Points on a hilly landscape, in no order, each with its height.
A climber steps from a point to the highest of its 2 nearest points, and stops where none of them is higher. Distance is the straight distance between rows; heights are no part of it.
<1120>: [-14 -21  34  28  12  11  -1  40  16  -2  10  -8 -33  11  17 -15  -5 -39
   6 -19]  height 0.87
<505>: [-19  -5 -47   9   5  12   8  -8  20 -13 -12 -24 -30  18  42  25  -8  -8
 -30   1]  height 2.74
<367>: [-17  -6  10 -12 -31 -16   8   5  27 -20   7 -42 -41  21  32   8  17  -6
  -8 -10]  height 1.20
<24>: [-31 -39  18  30  -5 -33 -17 -15 -17  10  13  31   4   5 -20 -24  21  21
  35   6]  height 5.60
<758>: [ -4   3 -15   3   4  15  21  -5  28 -10  18  19 -24  14 -30   1 -20   2
   9 -27]  height 3.56
<500>: [ -3 -14  17  26  18  -4 -33  44   6  -7  24 -25 -41   9   5 -12   9 -22
 -22   9]  height 0.67
<527>: [ 14 -14  33  15   7 -10 -14  32 -17  -8  -4  -7  -4   8 -23  15 -24  34
   3   6]  height 5.36
<127>: [-15 -12 -34   6  -1  25 -24   5  23  38  -5  15  15  16  15  -5 -12  15
 -20  -2]  height 7.25
<1054>: [  8  15 -33   1 -22  25 -46   0 -10  -6 -25  11  31 -12  21   2 -24 -28
 -12  13]  height 5.15
<6>: [-20 -26  22  26   1 -38  -4  20 -29   4  31   3 -18   8 -41 -24 -13  -8
  18 -14]  height 0.26
<109>: [ 22 -28  16  26  -2   5  -2   5 -37  22  36  28  -2   2 -18  -4  12  23
 -26  -6]  height 4.64
<37>: [  8  -8  -4  11 -24  10   5   8 -15  17 -18  17  -7  31  33  12 -25 -32
  31   4]  height 6.68
<584>: [  3  33   7  29 -18 -37  -6 -28   8 -12  -4  21  -8 -20 -28   3  -9  -4
 -28  29]  height 6.21
<141>: [ -5  26   3  -2 -10  -7   1 -13  32 -17   7  12   9 -13 -40  29  -6  34
 -29  -2]  height 5.41
<658>: [ 20  18  -2  -2 -18   3 -23  36   6  -2  24  -3  19   5 -10 -12  23  39
 -16  -5]  height 5.59
<423>: [ -5  39  27  -1  -5   5   4   0   2  38  -3   7  -6   0   1 -10 -11  29
 -21  20]  height 6.96
<504>: [ 28  26  -6  -7 -24   4   6  11 -28   7  -8   3  -4  32  32  10  20  11
  30  17]  height 7.21
<413>: [-20  -7 -47  26  12  26  19  17  20  -1 -21 -12  -6  -7  10   4   0 -21
 -19  -4]  height 3.03
<931>: [ 17  14  17  -9 -10  32  -3   6  43  31 -21  36   5 -26  -2 -10   7 -11
 -10  10]  height 7.01
<279>: [ 10  35  -1  13  -5  14   2  13  16 -27  -7  -9 -18 -24 -10  12   2  -5
 -46  -4]  height 3.98
<1133>: [-27   3  17   8   4 -19  13 -13  29   5  11  -6  13  -5 -39  18  17  12
 -26 -27]  height 5.02
<408>: [ 26  18 -10 -27   0  10   2  -6  -3 -30 -14   0  33  -5 -21   5  -6 -37
  14 -34]  height 4.16
<742>: [  5  12 -48  -9 -31  15  19  21 -25 -14  -6 -18   6  -1  26  -7 -52 -25
  -8  -5]  height 5.20
<1167>: [ -6  24   3 -19  26 -10  -2 -16   1  -5   8 -16 -32 -23 -37 -19  -1  28
   7  -1]  height 5.92
<1078>: [ 28 -16  24  -3  -8  11  23   1  -8  -2  -1  -2 -10  42  46  14  23  12
  22  19]  height 7.61
<334>: [  1  17  27  28  -7 -10  17   0 -24 -21   6  11  13 -18  -5 -10  18  -8
  11 -32]  height 2.18
<508>: [ 11 -10  57  -6   8  -6  12  20 -28  32   7  10 -28 -20 -21 -13   1 -10
  -8  -3]  height 5.65
<160>: [ -2  38  18 -25   5  -5   8 -28 -21  15  27  -3 -19   4  17 -11  20   2
 -11 -13]  height 1.66
<1019>: [ -6  -2  29  -5 -24 -29 -22   0  11 -16  -5  15  20 -30 -39  -5  20  -2
   8  -9]  height 6.94
<157>: [-21  -8  -1 -30  20 -31 -14 -26 -10  -7   9 -30   5  21   4  -5  42   8
   6  -1]  height 7.28
<344>: [ 22  11   6 -16   4  -5   1 -15 -25  -8  33   1 -49 -10  -9  -9  31  19
 -31 -12]  height 1.86
<395>: [-15  -5  18   0 -11   2  16  18  15 -13  -8 -13 -53  -4   8 -17  16 -15
  11 -17]  height 1.02
<1119>: [  0 -19  19 -18 -15  21   3  -2   4  25  -5  -3  27  15  43   6  24   4
  22  -6]  height 7.12
<542>: [ -6   5 -29  13  15   1  -5 -15  10  -3 -33   9 -13 -22 -16  15  16 -18
  22  23]  height 6.99
<475>: [  3  -5  13  22  31  14  29  20  -8  -5   3  -5   4 -14   8  -3  22 -12
  17 -27]  height 2.30
<765>: [ 10   5 -10  -3 -28  12   7  20  27 -10   6   0   2 -21  -8 -10  31 -17
   7 -31]  height 5.98
<498>: [ -4  13  11  -9   7  22  13  -2  22  39 -20  23 -29   1  16  10  -3   9
  -3  16]  height 7.55
<416>: [ 13  21  -7   9  -2  14   4 -15  10  10 -20  24  32 -29  -5   6 -30  10
 -24   3]  height 6.13
<312>: [  5 -15 -14   1   2  21 -16  25  16  23  -7  -2  31  23  22  15  16  28
  10   7]  height 6.60
<1129>: [ 12   2  12 -21 -17  35   3  -5  28  13  -4  20   6  -7 -12   0  18  10
  -5 -28]  height 6.51
<555>: [  2   4  46  16   4   5  20   4 -10  35  14  37  -2 -33  -6 -41   2  -1
  -2 -18]  height 6.06
<566>: [ 19  -2 -48   3 -22  34  -5  -5   9   2 -25  18  18 -45  12  -5 -31 -13
 -23  14]  height 5.66
<266>: [-28 -22 -17 -23  15 -14  11 -22  11  11 -30 -30  33  16  16  19 -57  -1
  15   5]  height 1.73
<995>: [ 28 -50  21   5   9  -7  -3   5 -25 -19  29   0  -6  -6 -36   6   1  38
  -6  -4]  height 4.98
<1189>: [-26 -26  24  13  16 -24  -9  -7 -12  -9  -6 -28  15  26  26  11   9 -35
   6  -6]  height 5.97
<199>: [  2  16  27   9 -18 -38  10 -28   1 -10   1  37  22 -24 -61   4  14  -6
 -12  19]  height 6.55
<1041>: [ 24   1  38 -31  19  -7 -29  -2 -22   9   0  25  -1 -22 -39 -20 -13   1
  25   7]  height 4.50
<831>: [ -2  14  30   7   5   2 -13  16   3  43   9  33  23 -13 -11 -26  -6  13
   4  18]  height 6.43
<292>: [  0  25  -2  19 -14  11 -13  18  23   9   0   6  -1 -25  12 -25  -6 -23
 -50  -8]  height 4.49
<747>: [ 32 -20  21 -28  -2  -4   6   4 -45  33  33  18 -24 -11 -46  13  15 -16
 -13   6]  height 5.11
<1123>: [ 10 -14 -38 -37 -17  12   9  22  -6 -24 -16 -26  16 -31  26   0 -71  -8
  -7   3]  height 4.39
<764>: [-13  -8 -16  31   8   1  20 -21   1 -14 -13  -3   6  12  15   8  25  42
  23  -4]  height 2.25
<711>: [ -5  31   6   8  -8   7   4  25  11 -13   9   6  -6   0 -38 -23 -28 -21
   7 -39]  height 3.89
<617>: [ -5  16  21  33   7   2 -28  26 -12  15  -4  -8  10  -5  16  -5   3 -16
 -52   7]  height 5.17
<385>: [ 35   5  -2   7  -7   8 -14  20 -37   2  39  18  12  36  -6   3   4  49
 -15   3]  height 5.03
<753>: [-10 -41   0  -6  16 -10  17 -13  19   2  -9 -41  -1  41  49  17 -36  -5
  11   9]  height 1.98
<1034>: [  6  12 -18 -17  27  -3  11  -3  -1 -26   9 -30   5  33 -10  -6 -33  -7
  20 -14]  height 3.83
<578>: [  3  21  10  -1 -28  -6   8  29   3  12   0 -12  23  -5 -15   5  21   3
  -8  -4]  height 6.23
<1005>: [  3 -22  23   1  27 -13 -18  15 -15 -13  19  -6 -22  24 -25  30 -24  -4
 -15  15]  height 5.85
<440>: [-15 -17   4 -13  -4 -28 -17   4  -5  -5   3 -18  20  12 -11   0  55  30
  29  19]  height 7.79
<899>: [-20 -18 -47 -21  17  11 -12 -13  24   6 -30  -5  -9  -9   6  -7 -13  -7
  22  29]  height 7.44
<335>: [ -8   9 -49   7 -22   7  15 -21  -2 -16 -22 -15  11  -1  24  40  -1   8
 -19  -1]  height 2.48
<1060>: [ 19 -39   2   2  26   0  -5  -6 -33  21   7  25  10  27  -5   9  32 -18
  32  18]  height 5.27
<101>: [  2  14 -22 -48   8   9  28  -6   4  -8 -20 -38  -4   4  10 -16 -26   1
  30   0]  height 3.47
<694>: [-10  -8  29 -22 -24 -38  -7   1  -7 -10  -9 -13  -2  -4 -31   1  19   2
  37  24]  height 7.39
<377>: [  6  16 -24 -18  23  -2  10  -8 -19   6 -26 -35  17 -15  16  15  -3 -14
 -12  13]  height 2.78
<540>: [-12 -21  13  35  -3 -25 -37   7 -28  -9  19   2  20  18   7   7   4 -34
 -12 -10]  height 5.39
<579>: [-19  24 -14 -24   7  16 -21 -14  25  28  12   9 -12 -23   0 -39 -10 -20
  -6 -20]  height 4.66
<877>: [ -4  39  14 -23   8  -5  18 -17  10   3 -20  -6  -3 -36  -8   0  -7  34
  -3  20]  height 6.38
<699>: [-12  -9  17 -10  45  -9 -12 -18  -2 -19  20  -2  -1   0 -18  -9  -2  22
  16 -27]  height 5.52
<32>: [-33 -17 -13 -13   3   8 -32  -6  31  35 -24  14  14  -3  24  -7  -8 -10
   6  28]  height 8.11
<771>: [-10  13   1   5   9 -14 -30  21  -8 -12   2  -1  -7  11 -29 -14 -26 -31
   6   0]  height 4.31
<1116>: [  5 -34   9  17 -19 -28 -18  -8 -21 -31  11  21 -13   3  -3 -10  12   4
  35  -4]  height 5.78
<780>: [ -5  26 -26  -2 -39   8  18 -10  -4  17 -11  11  -2  15  34   3 -27 -24
  -8  -3]  height 6.09
<1128>: [  6   3  18  10 -10  13 -14   5  -1 -14 -13  14  -7   0  28   5 -15  -3
  16   8]  height 6.30
<1168>: [  1  24 -55 -34  -5   7  10  -5 -21  -5 -14 -24  17 -20  36 -18  -4   6
  17  10]  height 3.13
<506>: [ 30  20  28  12 -10  12  -6  -3  40  -7 -17  31  33 -42 -15  -9   4  -1
 -33  11]  height 6.56
<898>: [-43 -24 -57   9 -16  11  15   6   9  14  -3 -27  -1 -13  20 -16 -22 -42
  -9 -18]  height 3.48
<872>: [  4 -13   5  -6  -8   0 -20 -26 -19 -34   8  13   8  14  26   2  16   9
  15 -11]  height 6.01
<382>: [ -1  23 -30  25 -17  13  16 -23 -12  -4 -32  -2  21  -5  39  18  20  24
  11  14]  height 2.33
<680>: [ 28  -9  23 -15   4  19  12 -14 -20  -9  26  12 -48   0   5 -19  13  26
  12  -9]  height 2.00
<1055>: [ 14 -17  -3 -17  16  -3  16  -2 -14  14  14   8  15  40 -15  42  20 -11
   8   0]  height 5.01
<250>: [ 17  26  -3  21 -22 -32 -19  -4  16 -19   6  -6   2 -18 -40   3   9  34
 -36  24]  height 5.82
<1022>: [-21  19 -21  29  -6 -22 -28  -4  -9  -8  14   8  29   5 -12  -1 -26 -30
 -18  -5]  height 4.80
<18>: [ 19 -12  -7  -8   3  18  28 -19   4 -38 -17 -40  19 -11  37  14 -19  10
  -4 -25]  height 2.82
<84>: [-14  -1  -9 -12  25  -9  -5 -26  -4 -10  10   1  10  36  -9  23 -37 -13
  -3 -14]  height 4.19
<456>: [-23 -16  -3 -24  27   7 -26 -23  16   5  22  14  -2   0 -13 -34   1 -19
  25 -12]  height 5.16
<390>: [ -5  12 -15 -14   3   4   0  -1  14  17  19  19 -63  35  -1  -2   1 -18
  16   9]  height 6.95
<1077>: [-29   7 -32 -10 -27  -2  -4  -5  19   4  -7   1  -1 -38  16 -41 -24 -33
  -2 -14]  height 4.08
<1166>: [ 13  -7  -1  23  23  10  27  12  -3  -6  12   9   2  22 -35  22 -22   6
  26 -22]  height 3.37
<1083>: [-22 -27  -3  -6  18 -14  16 -30   3 -21 -13 -18  -1  22  26   5 -14  24
  39   0]  height 2.16
<1174>: [  3  -1  -7   0  10  -7  -6  10  -9  -5  21   0 -50  25  -4  30   7  -1
 -18  13]  height 6.41
<442>: [-13  10 -33  25  29  11   3  10  22  -3  -4   0 -21  -4 -27  19  34  12
   6  22]  height 7.04
<1186>: [ 20   3  18 -21   5 -11   3  -1 -12   7  24  38 -14  -6 -57  -6   8  11
   8  15]  height 4.73
<661>: [ 16   9  23  40 -17 -22 -31  37 -13   1  -2  16  13 -14  -3   4  10  12
 -29  36]  height 5.84
<466>: [ -6  16   6 -17  11   0  17  -5  15   5  14 -30 -21  27  33  -3  10 -12
 -12  -6]  height 1.43
<412>: [ -8  -1 -51 -24  -9  -2 -17  18   9 -21 -13 -41  11 -15  -9  -1 -40  12
 -13   6]  height 3.66
<830>: [-13  -5  -5   2  37  13  22  -7 -14  23 -17 -19  24 -12  28   1  20 -29
  -5 -11]  height 2.49
<1159>: [ -9  -2   3  -1 -27  11  25  -2  16  20 -18  26   3  11  23  28  41   3
  25  -3]  height 6.75
<597>: [ -2 -37  16  26  18  -8   0  -6 -17  33   6  20  19   2 -16   3  34  28
  28  23]  height 5.45
<644>: [ 17   9 -16 -26   1  19  46 -41 -12 -27 -14  -4   9   8  41   9 -27  -9
   6 -23]  height 2.60
<528>: [  2  -1  11 -26  28   7   5 -18   0  15  15 -16  26  35   9  32 -10   8
 -12   5]  height 4.61
<806>: [-10 -16  19 -20  13 -32  10 -26   2 -13  -2 -54  22  26  40  23  19   3
   8  11]  height 6.61
<875>: [-14 -13 -11  16   8   7  -8   6  29  13   6  26 -44   9 -15  -9  33  -8
   4   5]  height 7.42
<3>: [ 16  12  30  54 -12 -16   3   8  14   0 -20  27  37 -33 -16 -13   7  15
 -26  41]  height 6.22
<821>: [ 11   5  22  11 -20   5  28 -21 -10  -7   0  22 -11 -22   2 -12  20  28
  21 -17]  height 2.09
<1138>: [ -7 -15 -30 -11  -4   6  -2  -1  15 -30 -20 -52   5 -11  28  11 -23  39
 -18   7]  height 3.18
<264>: [ 17 -21  19  19   4 -14  -1  48 -20  -7  32 -17 -40  19 -34 -25  -6  -3
  -7   5]  height 0.43
<599>: [ 24   8 -19 -19  -7  26 -10   8 -12  -5 -26  -4  46 -15  27  -8  -1 -35
   4 -13]  height 4.62

Where does a climber stop that starts at each point below?
<264> -> <37>
<334> -> <37>
<266> -> <498>
<644> -> <37>
<758> -> <440>
<279> -> <440>
<753> -> <498>
